A landscape with many valleys, sampled at points; each row gives a point and its height.
A ball rolls from a point to the lowest of its 5 nearest points, and stops where none of them is lower. Distance is the straight distance between rows; heights are no part of it.
k_3 h=369: [ -9   3 -22 -29 -38 -19 -13 -26   6  13  41 -26 -26  10   1 -13  19   0
 -45 -15 -56  -1  11  28  42]
k_922 h=372: [  3   2  -4 -12  -2  -3  -5 -16   3  17  18 -16   2   1  22 -18  14   6
   5  -7 -15   8   2   1 -11]
k_911 h=272: [-19  10   5  -8 -18   9  -8  -1  11 -25  24  11 -16  -3 -20   6  26  16
 -24   4 -24  18  30  10  29]
k_219 h=484: [ 19 -11   9  29  14 -11   1  24  -5  14 -12  -2  23  -8  21 -11 -26   1
  14  -6  24  -5 -12  -4 -21]
k_860 h=404: [-15   3 -25 -28 -31  -7 -20 -22   7   8  39 -20 -33  11  -8 -14  15   0
 -52  -8 -66  -2  18  22  48]
k_993 h=324: [ -9  11  -1 -13 -30  -6 -14 -14  13 -13  29  -5 -19  10 -13   0  20  15
 -22   1 -29  15  26  20  27]
k_784 h=338: [ -5  12  -4   3  16   5   7  13  -1 -13 -13  27   1 -11 -16   8  15   5
  -1  10   6  14  -9   1  -5]
k_298 h=333: [-10   4   1 -14 -25  -2 -13 -16  10 -16  33 -14 -14   7 -10 -14  21  -2
 -21   0 -37   3  16  17  15]
k_320 h=317: [-15   3 -14 -19 -34 -17 -14 -25   6   7  42 -23 -22   7  -5 -11  24   1
 -39 -13 -47  -2   9  31  38]
k_215 h=392: [ -6  20   5   8  12   6   0   5  -1 -36 -31  48  -8   3 -29  38  16  11
  -3  16  24  21  -9   3  -9]
k_566 h=223: [-11   8   1  -8   0  14  14 -10  -3 -17 -12  22  -7 -12 -30  14  17   7
  -7   7   1  16  -1   2  13]
k_622 h=292: [ -6  -4 -11 -12 -10 -10  -7 -13  10  28  33 -43   6  -2  37 -27  10 -12
   0 -16 -31 -13 -10   6  -9]
k_835 h=418: [  5  -4 -19 -28 -24 -26 -11 -30  18  40  45 -53  -4  -1  24 -25  10 -14
 -11 -17 -36 -17 -16  11  12]
k_96 h=382: [ 13 -14  22  34  28  11  27  26 -24 -20 -41  33  20   1   5  40 -24 -16
  37   1  66  -7 -12 -30 -21]
k_659 h=290: [  9  14   8  19  13  -2   0   2 -11   4 -31  13  13   2  -6  19 -18   4
  17   3  30   3 -13  -1 -10]
k_466 h=379: [ -8  -6 -11 -15 -17 -11  -7 -23  13  30  33 -42   3   1  28 -26  16 -10
   2 -14 -30 -13 -11   9   1]
k_302 h=142: [ 12   6  15  30  15   3   4  26 -15 -16 -35   5  20   2   5  12 -21   0
  20   0  38  -3 -13 -10 -25]
k_999 h=336: [  4  11  15  31  12  -3   6  15 -13  -1 -32   5  20   1  -2  10 -15   2
  17   0  29   0 -14  -1 -16]
k_370 h=450: [ -4  -3   0  -5   8   6  -2  -4  -1   9   4   1   0 -11   8 -17   8   7
   2  -1 -10   7   2  -1  -8]
k_815 h=218: [ 14  -5  -1  16  10  -8  12   3  -5  35  -9 -14  15   0  20 -18 -19  -6
  12  -5  10 -10   0   5  -9]
k_84 h=330: [ -6  -5 -15 -19 -16   1   1 -14  15   5  36 -13  -5  -1  -3 -12   8  -6
 -14   0 -17  -4  11  -5  11]
k_816 h=611: [  8  -9 -16 -27 -21 -13 -13 -15  23   9  40 -32 -16   9   3 -19   5  -5
 -17   0 -34  -7   5   7  14]
k_294 h=474: [ 17 -24  25  28   9  -6   0  18 -13   8 -23   9  30 -14  16  13 -35 -12
  28  -9  42 -11 -19 -23 -24]
k_402 h=643: [ 15 -30  31  32  22  -5  14  20 -17   5 -38   7  42  -4  24  15 -12  -7
  37 -14  59  -5 -30 -31 -38]
k_873 h=383: [-10  15  10  24  19  13   5  15  -8 -17 -40  34   6   8 -17  36 -14   8
  24  23  48  -4  -5 -15 -10]
k_615 h=199: [ -7   7   6 -16 -12   9  -8 -10   6 -27  20  11 -15  -2 -13   2  18  10
 -24  -2 -20  22  21  -1  24]
k_242 h=247: [ 13   5  -5   9  10  -3  12  -2 -11  22  -4   0  11 -10  12 -10 -18 -11
   7  -9   8  -1  -6  -2  -4]
k_661 h=200: [  1  -1 -15 -22 -30 -19 -15 -11  19   8  43 -34 -19  14   3 -22  27  -3
 -33  -9 -50  -4   7  31  23]
k_740 h=399: [ -2  11  -6  -6   4   6  19  -2   3  -4   1  15  -1  -5 -15   9  19   9
  -6   2   3  16   1   3   7]
k_959 h=380: [ -1  -7 -11 -23 -25  -8  -8 -27  16  25  27 -32  -5   9  15 -17   9   1
   4  -4 -20  -8   3   7   4]
k_304 h=776: [ -5  15  11  36  34  14  13  26 -18 -33 -39  52   7  12 -10  48  -7  17
  29  21  62   9  -2 -24 -12]
k_511 h=473: [-16   9 -28 -27 -29  -3 -19 -14  12   0  35 -20 -35  20 -18 -15   9   4
 -45   2 -64   0  25  23  48]
k_937 h=507: [  5 -18 -13 -33 -23 -24 -23 -24  17  28  45 -45 -14  -3  16 -33   6 -12
 -25 -16 -47 -16  -9   7  19]
k_346 h=652: [-12  33 -32 -30 -29   3 -15 -14   5  -1  44 -18 -46  21 -17  -9  40   7
 -45   2 -80  14  27  36  45]
k_94 h=393: [ -8   0  -7 -20 -22  -6 -12 -13  15 -11  42 -19 -11   7  -1 -19  20 -10
 -27  -6 -37  -1   7  11  14]
k_468 h=339: [  2   5  -8 -12  -7   7  18 -11   5   1   8  -3  -4   0 -16  -1  16   8
  -1   6  -6   9  13   2   8]
k_217 h=411: [-19   5 -24 -25 -33  -9 -18 -25   7   9  36 -21 -32  12 -14 -13  11   5
 -44  -3 -56  -3  20  27  47]
k_264 h=673: [  9 -27  29  29  15   5   9  21 -12   3 -38   8  28  -7  11  20 -28 -11
  37  -2  53 -16 -14 -27 -23]
k_282 h=192: [ -4  18   4 -13  -2  19   3  13  10 -42   0  26 -20   2 -32  21  20  15
 -18  10  -9  28  22   4  29]
k_824 h=49: [  4   1  17  30  16   1   4  26 -13  -7 -29   0  25  -6   3   5 -20  -2
  20   1  31 -10 -17  -4 -21]
k_850 h=410: [ 27 -21  17  24   8 -10  -6  21 -11   9 -17  -2  23 -15  18  -3 -36  -4
  22  -8  32  -8 -15 -11 -24]
k_598 h=373: [ -2  11   2  -7   3   7  11  -5   0 -22 -27  34 -13   1 -37  28  13  19
  -4  17  11  21   1   6  10]
k_997 h=255: [ -9   7  -4 -11   5  17  10   5   7 -38 -17  45 -14  -4 -37  35   7  14
 -18  18   6  24   7  -3  25]
k_516 h=612: [  5  28   1  12  23  12   4  12  -7 -39 -33  48  -7   4 -27  38  -7   1
   5  23  41   8  -7 -19 -18]
k_729 h=119: [  2  -6 -16 -27 -31 -20 -12 -12  15  22  41 -48 -23  15   2 -25  30  -4
 -35 -12 -58 -10  11  37  30]
k_691 h=325: [  0   6  23  33  24  11   0  22 -24 -30 -37  28  18  -1   6  32 -16   1
  23   1  48  -1 -16 -23 -24]
k_246 h=281: [ -6  -1  -2 -20 -19   7  -4 -16   9 -17  30 -15 -10   5 -13 -16  14  -6
 -18  -1 -29   2  15   1  10]
k_479 h=164: [  4   1 -14 -23 -33 -23 -10 -13  14  13  43 -40 -22  14   1 -20  27  -4
 -35 -13 -51  -9  10  35  29]
k_742 h=622: [  1   1  -1  -2  15   6  -1   5   0   6  -6   4  -5  -8  -4 -13   5  12
   9   8  -4   9   3   1  -7]
k_53 h=256: [  5 -12 -13 -19  -9 -17 -16  -2  22  44  32 -65   1   0  44 -42   2  -7
   4 -15 -40 -22  -9  13  -6]
k_250 h=322: [  0 -18 -12 -18 -11 -18 -22  -7  18  51  37 -69   1  -8  50 -46  -5 -11
   2 -21 -49 -28 -15  12  -4]
k_278 h=424: [  1  -2  -2  -2  14   3  -4  -4 -13   7  -7   5   0 -17   5 -14 -11  -2
   7  -5  -4   2  -3  -5  -8]
k_95 h=522: [  5 -14 -14  -6  -4  -1   2  -5   3  40  20 -24   6  -3  39 -27 -19 -18
   6 -15 -13 -19   0  -4 -11]
k_643 h=502: [  3 -16 -10  -1   0  -1   7  -6  -4  43  13 -22  11  -4  37 -26 -19 -19
   9 -13  -9 -19   1  -1  -6]
k_266 h=301: [-12  11  12  27  17   8  -1  13 -13  -9 -37  33  11  -3  -9  33 -13   4
  16  12  41  -3  -9 -14 -11]
k_931 h=257: [  4  -7 -17 -21 -15 -25 -10 -14  20  48  40 -69   4   4  34 -37  10  -9
  -2 -12 -40 -20 -13  19   2]
k_629 h=191: [-21  14   6   8  12  12   1   6   0 -41 -34  63 -12   2 -38  44  16  16
  -2  30  26  15   0   0  -2]
k_761 h=638: [  4   6  -4  -6   9   4  12   5   7   3   0   4  -3  -1 -11  -1  17  11
   6  10   0  14   7   5   1]
k_593 h=402: [ -2   8  -4 -15   5  15   9  10   8 -40 -12  40 -18   0 -33  28   8  15
 -17  14   4  25   9  -1  26]
k_374 h=406: [-20   5 -16 -20 -36  -9 -15 -23   7   2  33 -16 -26  14 -16 -10  12   9
 -34  -1 -45   0  23  28  39]
k_951 h=183: [  4  -9 -12 -25 -24 -19 -17  -7  21  16  42 -45 -20  12   4 -29  26  -4
 -30  -6 -55 -13   7  28  23]
k_457 h=226: [ -2 -15 -10 -24 -21 -18 -22  -6  22  25  45 -46 -19   5  10 -35  27  -6
 -31 -11 -63 -16   5  25  25]
k_410 h=310: [ -1  12  -4   7  19   8  -3  18  -1 -14 -20  33   0 -13 -16  12  -7  -1
   1  15  15   7 -10 -11  -8]
k_973 h=140: [ -8   5  -2 -11  -4  15  17 -15  -1 -15  -4  20  -6 -11 -29  11  14   7
 -11   4   1  16   3  -2  15]
k_678 h=485: [ -5 -12 -11 -25 -24 -12 -12 -28  14  27  27 -37  -6   5  11 -21   8  -3
  -4  -4 -27 -15  -3   6   9]
k_185 h=153: [  2 -12 -12  -4   0   3   4  -7  -3  35  15 -24   6  -5  31 -29 -17 -21
   7 -13 -14 -21   2  -2 -12]
k_739 h=623: [  9 -12 -15 -14  -3  -7  -5  -5   7  37  26 -33   4  -3  48 -28 -16 -16
   5 -16 -22 -17  -2  -3 -15]
k_538 h=280: [ -1   3  -4 -20 -16   9   5 -18  10 -15  23 -13 -11   3 -16 -10   8   1
 -14   2 -19   2  15  -1  10]
k_572 h=332: [ 17  -2  17  26  17   8   8  32 -18 -23 -39  16  19  -1   8  24 -27  -3
  26  -2  49  -8 -13 -22 -28]
k_754 h=367: [ 11 -10 -17 -19  -9 -12 -11  -3  16  36  31 -50   4   1  49 -35  -9 -12
   7 -17 -33 -15  -6   4 -14]
k_505 h=355: [ -4  -3  -5 -15 -13  -6  -6 -24   8  21  21 -33   2   5  20 -22  14   0
   8  -8 -24  -4   0   9  -5]
k_872 h=304: [  9  10  -2   7  13  -1  -4   7  -4   3 -25  23   1  -8  -9  20 -22   4
   8  10  21   7 -10 -10  -2]
k_87 h=350: [ 10   3  -7  -9   5  -2  -4 -10  -4  13  10 -16   0  -4  23 -23  -2  -3
   6 -13 -11   5   2  -2 -16]
k_681 h=351: [-24  20   0  -8 -24  13   0  -2   8 -23  21   9 -19   3 -30  11  26  15
 -25   8 -22  10  35  15  36]
k_871 h=68: [-19  19  12  16  19  16  -2   7  -2 -49 -39  60 -12   4 -38  44  15  17
   4  33  33  14   3  -6  -9]
k_876 h=305: [-22  14  -2  -9 -24   2 -10  -5  12 -17  32   9 -18   2 -19  10  23  13
 -28   2 -24  15  28  14  34]
k_935 h=227: [ 10 -24   3  19   8 -15   0  -3 -11  41   3 -18  21  -4  46 -28 -13  -3
   9 -21   2 -12  -5   3 -14]
k_686 h=157: [-23  14   1   1   7  16  16   9   3 -48 -33  57 -15   5 -54  48  10  15
  -5  36  27  13   9   3   6]
k_856 h=237: [  4 -19   5  18  10  -6   6  -1 -10  41  -2 -18  20  -2  31 -27 -15  -4
  12 -10   0 -14   0   4 -10]
k_464 h=296: [-13  10  19  32  21   8  -3  16 -17 -19 -37  32  15   0  -2  33 -12   8
  22   8  45  -3 -13 -14 -14]
k_690 h=329: [ -3  15   4   1  10   6   7   2  -3 -26 -31  33  -5  -1 -31  25  20  11
   3  18  12  19  -7  10  -3]
k_894 h=375: [  5  -6 -16 -15  -9 -11  -7  -3  12  32  33 -43   5   0  45 -32  -1 -14
   1 -16 -31 -13  -9   3 -15]
k_313 h=144: [ 22 -30  26  27  22  -8  17  23 -14   6 -35  -1  46  -4  25   9 -16  -6
  41 -14  61  -6 -32 -30 -49]
k_743 h=409: [-27  27 -18 -14 -27   6  -3 -10   8 -22  29   5 -24   9 -37   4  13   7
 -39   2 -31   7  34  11  40]
k_258 h=295: [ 13  -4  -4   6   8  -3  15  -1  -7  30  -4 -18  10  -2  17 -24 -20 -10
  12  -5   2 -12   2   1 -10]
k_64 h=331: [ 26 -28  20  27   7 -11   0   7 -20  19 -16 -17  28 -16  16 -20 -35 -15
  24 -14  24 -19 -20  -9 -24]
k_196 h=374: [  3   5   0  16  11  -4  12  -1 -14  18 -15   4  16 -12   2  -3 -16 -12
  10  -6  14  -5 -14   0  -4]
k_518 h=523: [ 12 -19  -2  -6 -11  -9  -4 -20   4  57  11 -48   6   3  51 -32 -22 -16
  15 -23 -18 -21  -3   5 -13]
k_863 h=618: [-11  28   2 -12 -15  15   8   8   6 -38  12  15 -20   6 -35  21  25  18
 -23   6 -12  25  30  15  35]
k_473 h=306: [ -8  12  -1  -1   8   7  15   2  -2  -9  -9  22   0  -7 -20  10  23   4
  -7   7   4  17  -4   5   3]
k_459 h=328: [ -9   1  -9 -17 -27 -13 -15 -14  11  -3  43 -21 -14  11   0 -14  28  -5
 -32  -9 -45  -2   8  26  23]
k_188 h=509: [ 18 -29  27  28  28  -5  18  25 -16  -1 -41   6  44  -6  25  12 -13  -7
  40 -16  63  -8 -34 -33 -47]
k_998 h=386: [  4   4  -1   2  13   5  -3  -1 -10   7 -16   9  -1 -14  -4 -11 -15   0
   9   3  -1   3  -4  -6 -10]
k_896 h=229: [-11  13  -3 -13   7  22   8  13   5 -48 -13  45 -18  -1 -39  32  11   6
 -20  18   0  25   9  -2  27]
k_467 h=334: [ 18 -16  12  26  13 -12  -3  18 -10  17 -15 -12  20  -6  23 -18 -27   5
  20 -10  19  -7 -11  -1 -21]
k_15 h=508: [  1   6   8  23  13  -3   8   5 -14  11 -23   3  20  -8  -3   0 -13  -7
  17  -1  19  -7 -14   3  -8]
k_730 h=353: [  3   4   3  13  10   1   6  -5 -15  13 -19   4  10 -12  -4  -5 -16  -7
  10   0  12  -3  -9  -3  -7]
k_675 h=604: [ 16 -30  31  31  13  -3   9  15 -15  11 -35   9  40  -8  19  20 -23 -11
  35 -12  54  -9 -24 -26 -29]
k_529 h=360: [ -1  -6 -10 -20 -17  -8  -5 -25  15  23  24 -25  -4   7  18 -15  12   4
   2  -5 -18   1   5   5   2]
k_221 h=319: [  3 -20  -9 -18 -12 -12 -20 -11  14  48  29 -64   1  -8  50 -43 -13 -11
   8 -18 -42 -27 -12   6  -9]
k_762 h=405: [-15  14   9  -8 -12  18  -1   5   9 -35   9  12 -20   1 -29  10  26  17
 -18  10 -18  18  30   9  31]
k_741 h=363: [-21  23 -27 -20 -29  -4  -9 -11  12 -13  37   1 -25  15 -27   1   8   7
 -45   3 -39   8  29  15  42]
k_344 h=422: [ 26 -27  29  29  12 -11  12  13 -11  13 -32  -7  43   0  20   8 -23 -12
  37 -14  54  -7 -27 -23 -36]
k_920 h=366: [  1  24  -1   6  21  10   3  15  -3 -34 -34  37  -6   1 -30  25  -1   3
   4  20  28   9  -8  -6 -20]
k_992 h=370: [ -3  -2 -10  -9  -3   2  -4  -7   1  18  20 -33   5  -3  31 -34  -1 -15
   8 -12 -25 -14   0   1 -16]
k_154 h=760: [ 13 -32  35  33  36   2  22  26 -23  -8 -55  21  28   8  12  24 -19   1
  44   0  71  -5 -19 -29 -38]
k_228 h=168: [  6 -25   9  22  13  -9  -2   4 -12  35  -6 -19  21  -6  33 -31 -18   1
  11 -14   8 -15  -8   4 -15]
k_160 h=803: [ 10 -33  36  31  26   5  12  19 -16   0 -47  14  34   2  13  21 -19  -6
  44  -2  62 -12 -20 -28 -30]
k_924 h=451: [  4 -10 -14 -28 -24  -8  -7 -21  20  17  34 -28 -11   8   9 -17   4  -1
  -7  -2 -24  -8   7   2   9]
k_836 h=352: [ -5  16  -1  14  17  13   2  17  -5 -19 -33  33   0  -2 -27  25 -15  -1
  12  21  32  -5  -4 -15  -8]
k_764 h=249: [-22  11   1   2   6  13  10   4   3 -37 -30  57 -12  -1 -41  44  14  14
  -6  30  25  19   0   1  10]
k_942 h=397: [  2 -18 -14 -21 -13 -30 -20 -13  21  63  48 -75   5 -12  53 -46   7 -12
  -6 -23 -49 -24 -17  16   6]
k_46 h=587: [ -1  -5  11  31  13  -3   2  27 -11   1 -18   2  29  -8   9  -2 -20  -6
  14  -1  27 -10 -13  -2 -17]
k_88 h=114: [-17  21  10  14  18  14   9  12   2 -52 -40  62 -16  13 -44  50  17  23
   1  39  41  18  13  -3  -9]
k_654 h=316: [ -8  16   1   7  17  10   2  12  -4 -26 -25  29   0  -6 -27  12  10   4
   3  14  12   8  -9   3 -10]
k_26 h=536: [  5   3   4  28  17  -8  12  12  -9  19 -13   2  25  -9  11  -5 -16  -6
  10  -7  20  -4 -14   3  -9]
k_487 h=315: [ 12   9  -5   2  13   0  -2   2  -6   3 -23  14  -3  -7 -10   6 -19   6
  11   9  14   8  -5  -5  -6]
k_976 h=785: [  1  25   3  20  22  13  11  15 -11 -28 -34  47  -1   8 -20  46 -12   5
  19  24  54   3  -2 -24 -11]
k_176 h=320: [  1 -19   2  12   8  -6   5  -8  -6  47   7 -18  16  -3  40 -28 -15  -8
  10 -16  -1 -16   0   3  -7]
k_563 h=460: [ 15 -21   0   1  -9 -15   2 -15   0  54   7 -39  12   8  53 -26 -18 -10
  13 -24 -10 -17   0   5 -13]
k_22 h=312: [ -9  -3  -9 -18 -20   1  -4 -14  15  -7  35 -15  -9   1  -7 -17  12 -11
 -18   0 -27  -4  11  -1  12]
k_203 h=488: [ -7  15  14  29  24  14   6  16 -15 -21 -44  36   7  12 -12  39 -11  15
  28  21  53   2  -1 -19 -14]
k_507 h=327: [ -2  18  -1   8  21  13  -1  16  -4 -22 -31  34  -3  -4 -29  20  -8  -1
   7  22  26  -2  -7 -11 -13]
k_175 h=365: [  4  -1  -6 -12  -2   0  -4 -12  -2  16  13 -26  -2   1  23 -26   6  -3
   8 -11 -23   0   2   4 -17]
k_358 h=151: [ 14   1  -1  17  13 -10  11   6  -7  29  -8  -8  19  -1  19 -11 -17  -5
  12  -6  15  -3  -5   5 -10]
k_586 h=434: [ 19 -10 -20 -36 -21 -29 -14 -28  18  43  44 -63 -12   0  19 -34   8 -16
 -20 -21 -48 -18 -10  12  15]
k_736 h=303: [ 15   2  -8  -2   7  -3   8  -9 -11  17   3  -4   4 -10  16 -17 -14  -9
   4 -12  -3   3  -1  -5 -12]
k_328 h=472: [-23  29 -28 -18 -25   5 -15 -10   9 -21  38   6 -28  15 -31  -3  12  -1
 -46   1 -50  15  27  18  42]
k_945 h=510: [  9 -15  22  29  12   7   0  30 -12  -5 -29   9  25 -11   6  10 -32  -8
  24  -2  43 -19 -14 -19 -23]
k_809 h=335: [  5  -5 -15 -24 -24 -18 -15  -8  22   3  44 -29 -16  11   3 -20  21  -7
 -28  -6 -43  -3   8  19  18]
k_699 h=359: [  2 -12 -14 -26 -17 -26  -9 -19  21  63  46 -76   0  -5  29 -46  12 -16
  -7 -18 -48 -30 -11  20  12]
k_624 h=210: [  2   7   1 -20 -18   5  -5 -16   9 -23  21  -5 -15   7 -12  -5  13   3
 -19  -4 -24  16  19   1  11]
k_875 h=362: [ 10  -6  22  30  24  12  15  26 -28 -30 -37  33  18  -5   6  33 -25 -13
  28  -2  59  -6 -15 -27 -23]
k_136 h=371: [ 33 -26  23  23   5 -10   0  10 -13  15 -23  -9  29 -10  14  -1 -35 -14
  33 -10  36 -11 -20 -14 -26]
k_603 h=368: [  7 -20  -3   3  -1 -10   5 -11  -2  50  11 -22  15  -2  46 -25 -18 -10
   8 -20  -6 -16   0   0  -9]
k_283 h=234: [ 16  -2  -7   8   9  -5  15  -2  -8  29  -2 -12  13  -3  15 -15 -17  -9
  11  -7   7  -3   0   3  -7]
k_878 h=88: [-14  11   0   2   6   6   7   4   1 -31 -26  55 -10  -2 -37  43  13  16
  -6  21  21  18  -4   3   7]
k_971 h=699: [ 18 -34  25  26  38  -2  20  29 -28  -5 -45  15  37 -14  25  10 -16 -12
  45 -13  68 -15 -34 -35 -54]
k_794 h=444: [ -9   8   8 -13  -6  19  -2   6   9 -36   5  14 -20   0 -31  10  17  15
 -18  11 -17  22  26   5  29]
k_132 h=376: [ -2  -1  24  33  28  19   5  23 -33 -38 -45  33  11   0   0  32 -18   3
  31   8  54  -2 -10 -26 -25]
k_955 h=419: [-13  21 -30 -22 -29  -5 -13 -11  15 -13  40  -5 -30  23 -23  -8   7   5
 -47   1 -52  12  29  20  46]
k_543 h=323: [ -7  -4  -9 -13  -9  -8  -6 -14   9  23  29 -39   7  -2  33 -29  11 -13
   3 -14 -30 -13  -9   7 -11]
k_131 h=469: [  9 -16  17  29  14  -1  -2  30 -11  -2 -22  10  26 -17  15   5 -31  -8
  21  -3  33 -12 -16 -16 -23]
k_631 h=343: [ -4   7   3  -9   1  14  10  -8   1 -22 -22  24 -13  -2 -37  23  10  16
  -5  16   5  19   3   4  15]
k_168 h=482: [-18  12 -28 -29 -25   1 -24 -14   9   5  41 -22 -40  18 -11 -21  21   0
 -51  -3 -81   1  25  24  52]
k_101 h=588: [  1   5   2 -18   0  19   6   3   7 -36 -14  26 -19   1 -36  20   6  17
 -12  14  -5  25  12  -2  23]
k_697 h=354: [ -9  -8  -9 -14 -12   1   7 -14  11  18  25  -7   0  -3   4 -11  16   4
  -2   1  -8   1  10   1   6]
k_287 h=231: [ -4   2 -13 -21 -31 -20 -11 -15  13   6  46 -26 -18  13   1 -15  25  -7
 -36 -12 -46  -2   7  31  27]
k_117 h=358: [-10   3   7 -14  -2  21   2  -5   3 -29  -4  18 -19  -8 -30   8   9  14
 -13  10 -11  20  14  -4  25]
k_384 h=651: [  2 -14 -13 -29 -23 -13 -20 -20  22  18  36 -41 -17   4   5 -31   8  -7
 -17  -5 -43 -15   2   9  17]
k_241 h=427: [ -9  26   8  16  24  17   0   6 -14 -50 -34  59  -9  -1 -30  42  -1   4
   4  24  39   9  -6 -21 -19]
k_525 h=635: [  8 -34  33  32  31  -1  14  21 -23  -1 -44  12  41  -8  23  16 -15  -7
  40 -14  64 -10 -33 -34 -44]
k_452 h=361: [ -1  -7 -15 -23 -21  -8  -2 -21  17  20  33 -21  -6   3   9 -12   9   2
  -5  -4 -17  -3   7   0   8]
k_322 h=466: [-26  30 -11 -12 -27  11   0  -9   6 -24  23   1 -23   9 -39   6  16  13
 -34   4 -24   9  34  15  41]
k_587 h=71: [  7  -4 -17 -20 -14 -20 -10  -8  20  39  39 -54   4   6  40 -32  11  -9
   0 -16 -34 -15 -13  14  -4]
k_562 h=403: [  3  22   0  10  18  14   2  17  -4 -31 -34  37  -4   3 -31  29 -11  -1
   9  22  33   4  -4 -13 -16]
k_599 h=66: [-18   9  -3  -4   6  19  12   7   3 -45 -28  52 -15  -2 -48  41   7   7
 -14  29  13  17   4  -1  19]
k_823 h=302: [-10   2   9 -15  -6  17  -2  -7   7 -31   5  17 -19  -7 -25   5  18  11
 -18   6 -18  18  20  -2  25]
k_994 h=337: [ 13   4  -9  -6   7  -1   3  -9  -8  13   6 -10   0  -7  18 -21  -8  -5
   6 -13  -7   4   1  -3 -14]
k_915 h=250: [-17  17   9  12  16  10  -2   4  -4 -43 -31  59 -10  -1 -30  43  16  15
  -1  24  27  17  -3  -3 -10]
k_747 h=730: [ 16 -35  28  27  42  -1  16  26 -31 -10 -54  19  32 -12  17  10 -20  -9
  46  -8  72 -15 -33 -31 -54]
k_303 h=340: [-17  17 -21 -17 -33  -6  -9 -13  11 -11  34   0 -25  13 -20   3  12  12
 -38   3 -32   8  33  19  42]
k_351 h=425: [  1  -4 -14 -24 -20  -8 -12 -11  20  -3  43 -20 -12   5   3 -19  13 -10
 -26  -3 -33  -2   8   4  12]
k_943 h=67: [  4   5  -1 -20  -9   7   8 -16   5 -20  12   8 -10  -5 -19   5  10   2
 -19   0 -11  19  13  -6  17]
k_480 h=412: [ 20 -15  24  28  22  10  19  31 -16  -8 -42  22  23   5   6  32 -30 -10
  39   2  60 -10  -9 -27 -26]
k_491 h=456: [ 13 -17 -10 -16 -14  -9 -10 -10   9  46  21 -48   1   1  49 -34 -23 -14
  10 -19 -28 -20  -2   2 -11]
k_76 h=264: [-17   9   9  -9 -10  13  -8  -2   8 -29  15  14 -17  -6 -20   4  20  12
 -21   5 -19  18  25   1  26]
k_444 h=420: [ 24 -27  28  28   9  -9   6  13 -10  17 -27   3  33  -7  18  15 -30 -11
  34 -14  49  -9 -22 -22 -26]
k_19 h=615: [ -3   0  -4  -6   8   7   6   1   2  10   0   2  -1  -4  -4 -12  13  12
   5   7  -6   9   7   4  -2]
k_353 h=356: [  9   8  -5   0  18   4  -4  11  -1   0 -16  21  -5  -8 -10   1 -10   7
   5  11   7  12  -5  -6  -8]
k_862 h=575: [ -8  22  15  20  30  23   2   6 -17 -60 -43  62 -18   4 -40  47  -2  15
  15  36  49  14   3 -25 -20]
k_398 h=521: [ -5  12  20  34  29  17   5  24 -21 -30 -46  38   8  11  -6  41 -10  16
  31  19  55   5  -2 -19 -18]
k_781 h=436: [ -2  21   5   8  19   4  -2   7  -4 -41 -30  49  -7   4 -27  35  10  10
  -1  20  25  21  -8  -5 -16]
k_260 h=254: [ 16 -28  14  27  10 -11  -4   7 -18  22 -10 -17  23 -15  27 -28 -26  -5
  17 -13  14 -17 -13   0 -22]
k_268 h=232: [ 15 -17  11  23  12 -12   1  13  -8  29 -10 -17  21  -4  24 -25 -18   4
  15  -5  11  -8  -6   7 -12]
k_802 h=537: [  2 -11  -5   1   3   3  10  -5  -6  41   6 -21   8  -5  29 -29 -17 -15
  10  -8  -5 -18   2  -1  -8]
k_880 h=401: [ -8  -1  -6 -13  -9   9  14 -11   9   9  12  -7  -4  -2 -10  -9  16   6
   1   8  -7   3  11   1   5]
k_262 h=141: [ -4   4  -1 -17  -7  10  10 -15   2 -18   7  13 -10 -10 -21   8  12   4
 -16  -1  -7  19  10  -5  19]
k_270 h=364: [  5   1  -6  -5   9   0  -2  -8  -9  10   5  -2   0 -14  15 -18   2   0
   3  -9  -7   8  -3  -6 -12]
k_356 h=217: [  5   8  -5 -15  -6   8  17 -11   4  -8   8   6  -6  -2 -18   4  13   8
  -9   0  -4  16   8  -1  10]
k_961 h=326: [ -1  19   3   7  18  11   0  11  -2 -33 -32  35  -3   1 -29  21   4   3
   5  19  16  11  -9   0 -15]
k_339 h=349: [-14   4  -3 -14 -32  -7 -16 -19  10  -9  28 -15 -19  13 -13 -10  23   8
 -22  -1 -38   4  22  26  24]
k_129 h=894: [ -5  22   9  31  28  17  17  22 -15 -30 -36  51   4  11 -17  49  -8  10
  24  24  61   4  -1 -24 -10]
k_326 h=268: [  3  15  13  29  15  -1  -1  14 -13 -14 -33  18  21   2   5  26 -13   5
  17   1  38   5 -15  -8 -19]
k_695 h=500: [ 16 -20  26  26  15  10  11  27 -13  -5 -41  14  21  -2   5  24 -31 -11
  36   4  55 -14  -9 -25 -25]
k_655 h=613: [-12  32 -29 -21 -24  -1 -16 -11  10 -13  42   1 -33  21 -24  -8  22  -1
 -47   1 -66  19  26  23  44]

Where does a ball stop that starts at each point below?
k_675 => k_228
k_562 => k_824
k_516 => k_824
k_398 => k_824
k_264 => k_228
k_175 => k_358
k_339 => k_943
k_168 => k_729

For each start below, name every point that the ball comes to, in order.
k_875 => k_691 > k_326 > k_302 > k_824
k_922 => k_87 > k_736 > k_283 > k_358
k_160 => k_675 > k_444 > k_136 > k_64 > k_260 > k_228
k_217 => k_320 > k_287 > k_479 > k_729
